A landscape with many valleys, sampled at points; each row gives a point and its height.
From any point a ball takes the steepest step (drop divided by distance) to one of its 2 nearest points. It stops when none of these is lower. Distance is the straight distance between rows; heights are no part of it.
z_364: -7 -10 2 -16 -10 -10 -27 -10 7 -23 -3 23 -2 -19 12 2 11 1 -26 1 3 17 4
 19 3 18 2 12  (h 671)
z_137: -18 19 10 -6 0 -25 9 -8 21 -7 -8 -12 -12 35 -13 18 12 23 -11 -3 -15 6
 -20 2 -16 -18 -4 15  (h 413)
z_265: 16 -2 21 -5 4 8 24 14 3 -4 16 -7 33 9 -20 -1 -25 0 14 8 4 -11 14 -18 0
 -7 25 -25  (h 320)
z_674: 47 -3 8 -5 2 21 1 34 3 33 26 -32 17 16 -7 7 23 -19 0 0 5 -27 19 -20 9 -1
 -12 1  (h 297)
z_745: -7 -9 -39 14 -7 3 -18 -7 -28 -2 2 12 -17 -40 7 -18 -11 -4 16 -13 13 -10
 2 -6 -11 15 -17 23  (h 268)
z_524: 11 -16 5 24 13 20 -2 6 -10 21 10 -30 0 9 4 -8 24 -2 3 12 10 -8 -14 -6 2
 3 -13 13  (h 678)
z_289: -3 23 -25 -25 -6 -16 -4 -4 -7 2 -25 8 -36 -14 -12 -7 -10 11 24 -31 -6
 -13 9 12 16 -2 -12 12  (h 158)
z_113: -24 15 -19 25 -2 -6 -2 -8 -13 7 -16 -6 -14 -15 3 -9 14 0 6 -4 -4 2 -29 9
 -7 -5 -18 14  (h 496)
z_435: 30 14 -3 -12 5 20 16 31 -3 34 6 -31 -4 5 -16 -10 12 -2 10 -16 5 -38 7
 -10 23 -11 -29 -2  (h 377)
z_379: -21 3 6 15 16 -14 10 -27 20 -18 -23 -6 15 35 7 2 10 -16 6 16 1 23 -24 28
 -2 21 22 -13  (h 264)
z_127: 7 27 2 -16 -3 -7 29 6 5 0 3 -18 12 17 -27 -1 -15 5 18 -24 1 -12 1 9 14
 -5 2 -1  (h 343)
z_121: 13 -22 -15 -3 -1 -5 9 5 -14 -8 13 -24 4 21 -21 8 -15 5 23 -17 18 -15 13
 -3 -7 13 -5 23  (h 254)
z_597: 5 -7 32 -11 3 -3 1 9 21 -7 9 15 -10 -4 9 10 -1 20 -24 38 -9 12 2 -32 -12
 -26 11 -23  (h 636)
z_943: 28 -28 27 1 -3 10 -9 22 17 3 19 -16 33 38 17 23 6 -24 -14 12 -4 4 20 18
 5 3 23 -6  (h 199)
z_987: 3 27 -1 15 2 25 -16 4 -7 15 6 24 0 -47 18 -29 12 -23 -17 16 5 -2 -11 -9
 14 5 -15 -14  (h 631)
z_887: 4 -13 -11 -21 17 14 -3 -14 -9 -8 -10 9 -44 0 -4 -12 -18 23 33 -3 15 9 11
 -20 14 2 -7 -9  (h 712)
z_307: -17 8 -26 16 -12 -2 -26 -10 -15 -2 -7 16 -25 -37 9 -9 9 3 -4 -3 0 4 -9
 -1 -13 1 -26 20  (h 411)
z_205: 5 8 -37 12 1 10 7 0 -32 5 2 3 3 -28 -1 -24 -18 -10 24 -20 26 -23 2 -3 15
 24 -11 3  (h 122)
z_130: 11 -47 -2 0 -4 11 4 11 -19 -4 1 -1 13 -3 7 8 -17 -11 0 -4 -5 -4 25 7 -4
 1 19 6  (h 189)
z_907: -17 17 -15 13 -6 8 19 4 -17 26 -19 -13 11 -7 9 -6 -3 -27 -5 -24 -18 -24
 -6 13 9 -4 9 3  (h 491)
z_903: -16 31 -21 6 6 -3 3 -8 -5 12 -16 -5 -1 -5 -1 -13 16 -17 3 -24 -4 -10 -16
 27 17 13 -10 0  (h 425)
z_9: 4 -4 -17 -14 18 16 -11 -10 -2 0 -37 16 -47 0 18 -18 -5 10 28 -11 7 11 6
 9 27 8 -4 -24  (h 749)
z_131: -5 -13 -8 -6 5 -21 7 -3 -5 -7 -4 -23 -13 35 -16 12 8 19 19 -24 5 -8 -2
 21 -6 1 -9 38  (h 62)
z_3: -6 37 7 6 -17 -8 17 0 2 5 19 -4 56 -8 -10 2 -9 -33 -16 -4 -5 -9 -4 17 2
 3 16 -6  (h 467)
z_522: 13 -15 33 -13 7 5 -1 13 29 0 7 -8 -5 19 13 17 20 15 -38 35 -5 12 0 -19
 -6 -19 -3 -6  (h 662)
z_479: -11 37 -5 -14 -15 -14 25 9 2 8 -18 9 -6 -9 -21 -1 -33 5 12 -25 -28 -17 2
 -10 -8 -37 6 -17  (h 350)
z_87: -2 -28 -19 36 4 -8 11 -3 -26 -14 13 -15 16 5 -8 2 -12 -13 17 -3 21 -3 -2
 6 -13 17 4 21  (h 313)
z_465: 21 -11 11 4 -10 -3 25 22 -6 -9 25 -6 46 -5 -21 10 -31 -13 -3 5 -2 -16 23
 -10 -12 -9 32 -6  (h 307)
z_204: 8 8 15 1 7 17 41 13 5 6 -8 1 7 2 -9 -4 -27 11 26 -2 -11 -7 2 -23 9 -24
 16 -36  (h 326)
z_411: -1 32 18 -3 -16 -7 13 10 19 10 26 -23 48 24 -15 15 18 -27 -16 -16 -4 -16
 0 24 6 0 3 -1  (h 446)
z_816: -13 -1 11 -8 2 -35 4 -2 11 -10 1 -27 -9 39 -14 22 18 26 -4 -6 -5 0 -7 8
 -26 -10 -11 35  (h 304)
z_171: 13 -6 -4 -26 6 -5 -11 -2 -8 -9 26 -6 -14 4 -27 -3 -6 34 18 -1 20 -9 10
 -38 -2 5 -26 8  (h 624)
z_34: 38 -14 27 0 -3 11 -2 33 12 21 24 -23 28 19 4 18 10 -21 -17 14 -8 -16 23
 -9 2 -8 14 -7  (h 241)
z_366: -9 -7 -11 -4 5 10 -5 -4 4 13 -37 15 -44 -2 27 -9 -3 3 8 -7 -12 14 1 10
 15 -5 -5 -13  (h 780)
z_538: -7 20 11 -5 19 -12 24 -13 11 -12 2 -7 6 15 -14 -7 -8 17 29 -1 12 6 -15
 -1 14 4 9 -19  (h 305)
z_752: -18 4 11 14 11 -8 6 -11 12 3 -17 -7 18 27 7 5 16 -26 -14 3 -7 20 -12 33
 10 19 16 -5  (h 293)
z_115: -15 -15 -11 27 10 -15 -8 -22 -12 -14 15 -18 14 13 -3 1 9 -6 12 3 21 10
 -16 12 -21 21 -8 25  (h 344)
z_462: 27 -38 10 2 7 -4 -3 25 4 1 16 -27 -7 21 -6 19 13 25 -14 31 -6 -8 11 -48
 -30 -21 2 13  (h 741)
z_993: 9 -5 -12 22 19 26 5 -3 -26 4 6 9 10 -21 9 -29 -17 -11 29 4 31 -2 -5 -10
 13 26 0 -19  (h 47)
z_389: -16 -9 -19 19 2 -3 -38 -10 -6 -16 -1 25 -35 -37 23 -9 10 18 -7 20 8 25
 -14 -14 -22 -8 -23 14  (h 520)
z_739: -16 28 15 11 -16 7 14 1 -4 21 -2 9 44 -15 9 2 -10 -34 -29 0 -26 -2 -9 6
 -1 -5 25 -18  (h 487)
z_179: 13 -4 3 8 7 18 -8 3 -7 16 15 -5 0 -22 12 -13 25 -7 -7 16 12 -9 -11 -15
 13 -1 -20 -4  (h 656)
z_716: 2 -17 12 33 23 25 6 -7 -8 -2 -1 8 23 -10 16 -23 -14 -15 13 27 16 20 -3
 -7 6 19 23 -27  (h 77)
z_225: -18 32 2 -3 -2 11 33 -1 4 15 -25 2 -16 10 -5 -7 -19 9 26 -15 -26 -6 -7
 -8 13 -25 6 -29  (h 292)
z_734: -17 20 6 2 20 -12 19 -27 19 -17 -19 -3 0 36 -12 -5 0 10 31 4 8 21 -20 21
 6 17 10 -18  (h 287)
z_691: 9 31 6 -28 -19 -9 16 15 13 9 12 -17 29 20 -30 15 4 -8 -4 -29 -9 -20 8 8
 2 -12 -6 13  (h 401)
z_303: 16 -16 0 5 -19 9 10 25 -22 7 3 -1 29 -22 2 3 -19 -19 -10 -5 -11 -21 23 5
 5 -5 29 1  (h 261)
z_804: -12 27 -8 5 -14 13 -28 7 1 22 -14 41 -14 -50 24 -22 2 -24 -17 -1 -16 -2
 -5 5 10 -9 -18 -18  (h 601)
z_719: 17 -1 -11 -16 -11 12 -1 10 -13 1 10 25 -1 -34 -11 -7 -22 3 1 -7 8 -14 19
 -17 7 0 -6 -9  (h 507)
z_234: -13 21 -23 9 -17 -19 18 0 -10 -19 7 19 17 -39 -15 -9 -35 -6 16 -4 0 -10
 2 -6 -8 -15 9 0  (h 452)
z_836: 2 0 20 -16 -3 15 -6 12 19 16 0 -10 -6 11 8 10 25 -4 -28 7 -17 -5 1 -1 6
 -17 -2 -6  (h 699)
z_854: -5 23 3 -10 0 -25 -16 -10 10 -10 20 -9 1 8 -12 -1 27 17 -3 3 22 8 -13 8
 0 16 -28 22  (h 444)
z_510: -24 13 -5 14 -18 14 -13 -4 -5 6 -22 39 -5 -38 26 -6 -8 -27 -27 -1 -25 14
 -5 11 4 -7 15 -13  (h 554)
z_85: 13 -52 10 12 8 15 0 1 -13 -7 -2 5 22 3 21 2 -14 -23 -6 8 6 12 24 17 -1
 18 32 -3  (h 139)
z_154: 21 -29 24 -25 11 3 -20 2 27 -16 21 -1 -11 26 1 14 6 26 -15 29 13 13 13
 -15 -3 4 -11 -2  (h 694)
z_891: -26 23 -19 -14 -3 -30 -13 -26 13 -20 -39 28 -28 0 -5 0 7 18 6 -14 -17 28
 -13 23 -7 1 -3 7  (h 564)
z_279: -30 18 14 10 -19 10 1 -5 0 15 -15 15 11 -16 16 1 3 -30 -32 2 -29 5 -10
 12 -1 -4 25 -17  (h 514)
z_851: -2 -37 20 25 11 13 1 -10 -2 -5 1 13 18 -5 26 -2 -18 -12 -8 33 9 29 2 -3
 -1 9 36 -15  (h 104)
z_304: 1 26 -13 4 -11 7 17 14 -10 -7 11 24 18 -45 -13 -20 -34 -5 17 -12 4 -16 6
 -13 7 -6 1 -21  (h 471)
z_845: -18 17 -22 10 -32 -2 4 10 -23 21 -15 -2 6 -37 13 0 6 -22 -30 -27 -22 -29
 -1 10 -6 -9 -8 25  (h 586)
z_892: -4 -10 3 5 3 -26 -23 -13 -1 -23 32 -20 11 23 -6 8 16 13 4 10 25 12 -9 10
 -19 20 -22 28  (h 383)
z_955: 24 -6 -18 -23 -5 4 -12 8 -16 -3 21 3 -13 -17 -28 -10 -9 17 20 -12 16 -21
 22 -30 1 2 -19 7  (h 571)
z_448: -25 21 -2 0 -20 -24 20 -5 2 -12 -2 15 12 -17 -20 6 -20 5 -6 -8 -21 1 -1
 -2 -14 -19 13 -7  (h 414)
z_794: 30 -48 -5 -20 -9 5 -31 2 2 -8 14 -8 -8 16 8 16 18 1 -11 -3 16 -1 22 4 1
 25 -7 25  (h 737)
z_848: -19 28 3 -22 9 -21 1 -20 19 -6 -33 11 -38 24 -7 7 9 32 1 -9 -20 14 -14 7
 0 -19 -10 0  (h 508)
z_847: -9 -5 9 -7 -2 11 1 7 11 19 -21 -1 -27 -1 17 7 13 6 -18 1 -23 0 -3 -2 3
 -24 9 -12  (h 735)
z_952: -13 11 -25 -14 1 -29 -18 -16 -1 -15 -14 20 -40 -12 -15 -6 -9 27 26 -15 3
 11 0 10 -10 -2 -19 15  (h 439)
z_567: -18 10 -4 -13 -8 -23 -15 -27 16 -30 -23 20 -16 1 0 12 3 9 -12 4 -8 29 -2
 26 -3 8 8 9  (h 620)
z_700: -11 4 9 12 7 3 -4 -5 9 -16 5 24 -9 -23 13 -3 -7 26 -2 36 -2 23 -15 -27
 -13 -15 0 -25  (h 616)
z_202: 17 -27 9 21 24 12 4 13 -12 20 17 -37 -14 27 0 6 17 11 0 17 5 -9 -6 -38
 -18 -12 -14 11  (h 703)
z_896: -12 -7 2 13 3 -16 -22 -7 1 -22 3 20 -24 -14 11 -2 4 36 -7 28 6 24 -20
 -34 -29 -8 -14 10  (h 584)
z_260: 12 -19 -4 -23 21 9 0 -8 1 -8 2 0 -33 15 -8 4 -5 40 20 -6 9 3 0 -24 -3 -4
 -16 -2  (h 675)
z_455: -18 22 1 0 2 2 9 -19 11 19 -24 -8 7 24 5 0 23 -30 -13 -11 -17 2 -20 37
 19 16 9 2  (h 347)
z_871: 6 -30 -7 -14 -5 -5 -32 -9 9 -7 -5 7 -18 5 18 11 23 4 -24 2 5 12 9 18 1
 22 -9 28  (h 723)
z_194: 20 -43 26 14 7 15 -10 -1 10 1 8 -11 26 30 27 20 5 -22 -16 13 9 12 16 27
 7 21 28 -6  (h 171)
z_919: 32 -32 20 -25 1 3 -26 4 13 -11 31 -5 4 29 -3 14 17 9 -5 11 22 6 22 3 5
 14 -8 6  (h 713)

For each start below, name the point where the ball stops.
z_871 -> z_131
z_794 -> z_993
z_9 -> z_225
z_987 -> z_379
z_411 -> z_379
z_366 -> z_993
z_462 -> z_993
z_113 -> z_993
z_892 -> z_131
z_854 -> z_131
z_304 -> z_225

Call two points neighbours if one is among the 2 nearest of the other. Go from one point of each pair to the other, from neighbour to neighbour, staying as low as possible. Name the highest point that can't be avoided.
z_379 / z_289 -> z_903
z_131 / z_903 -> z_891
z_225 / z_85 -> z_204
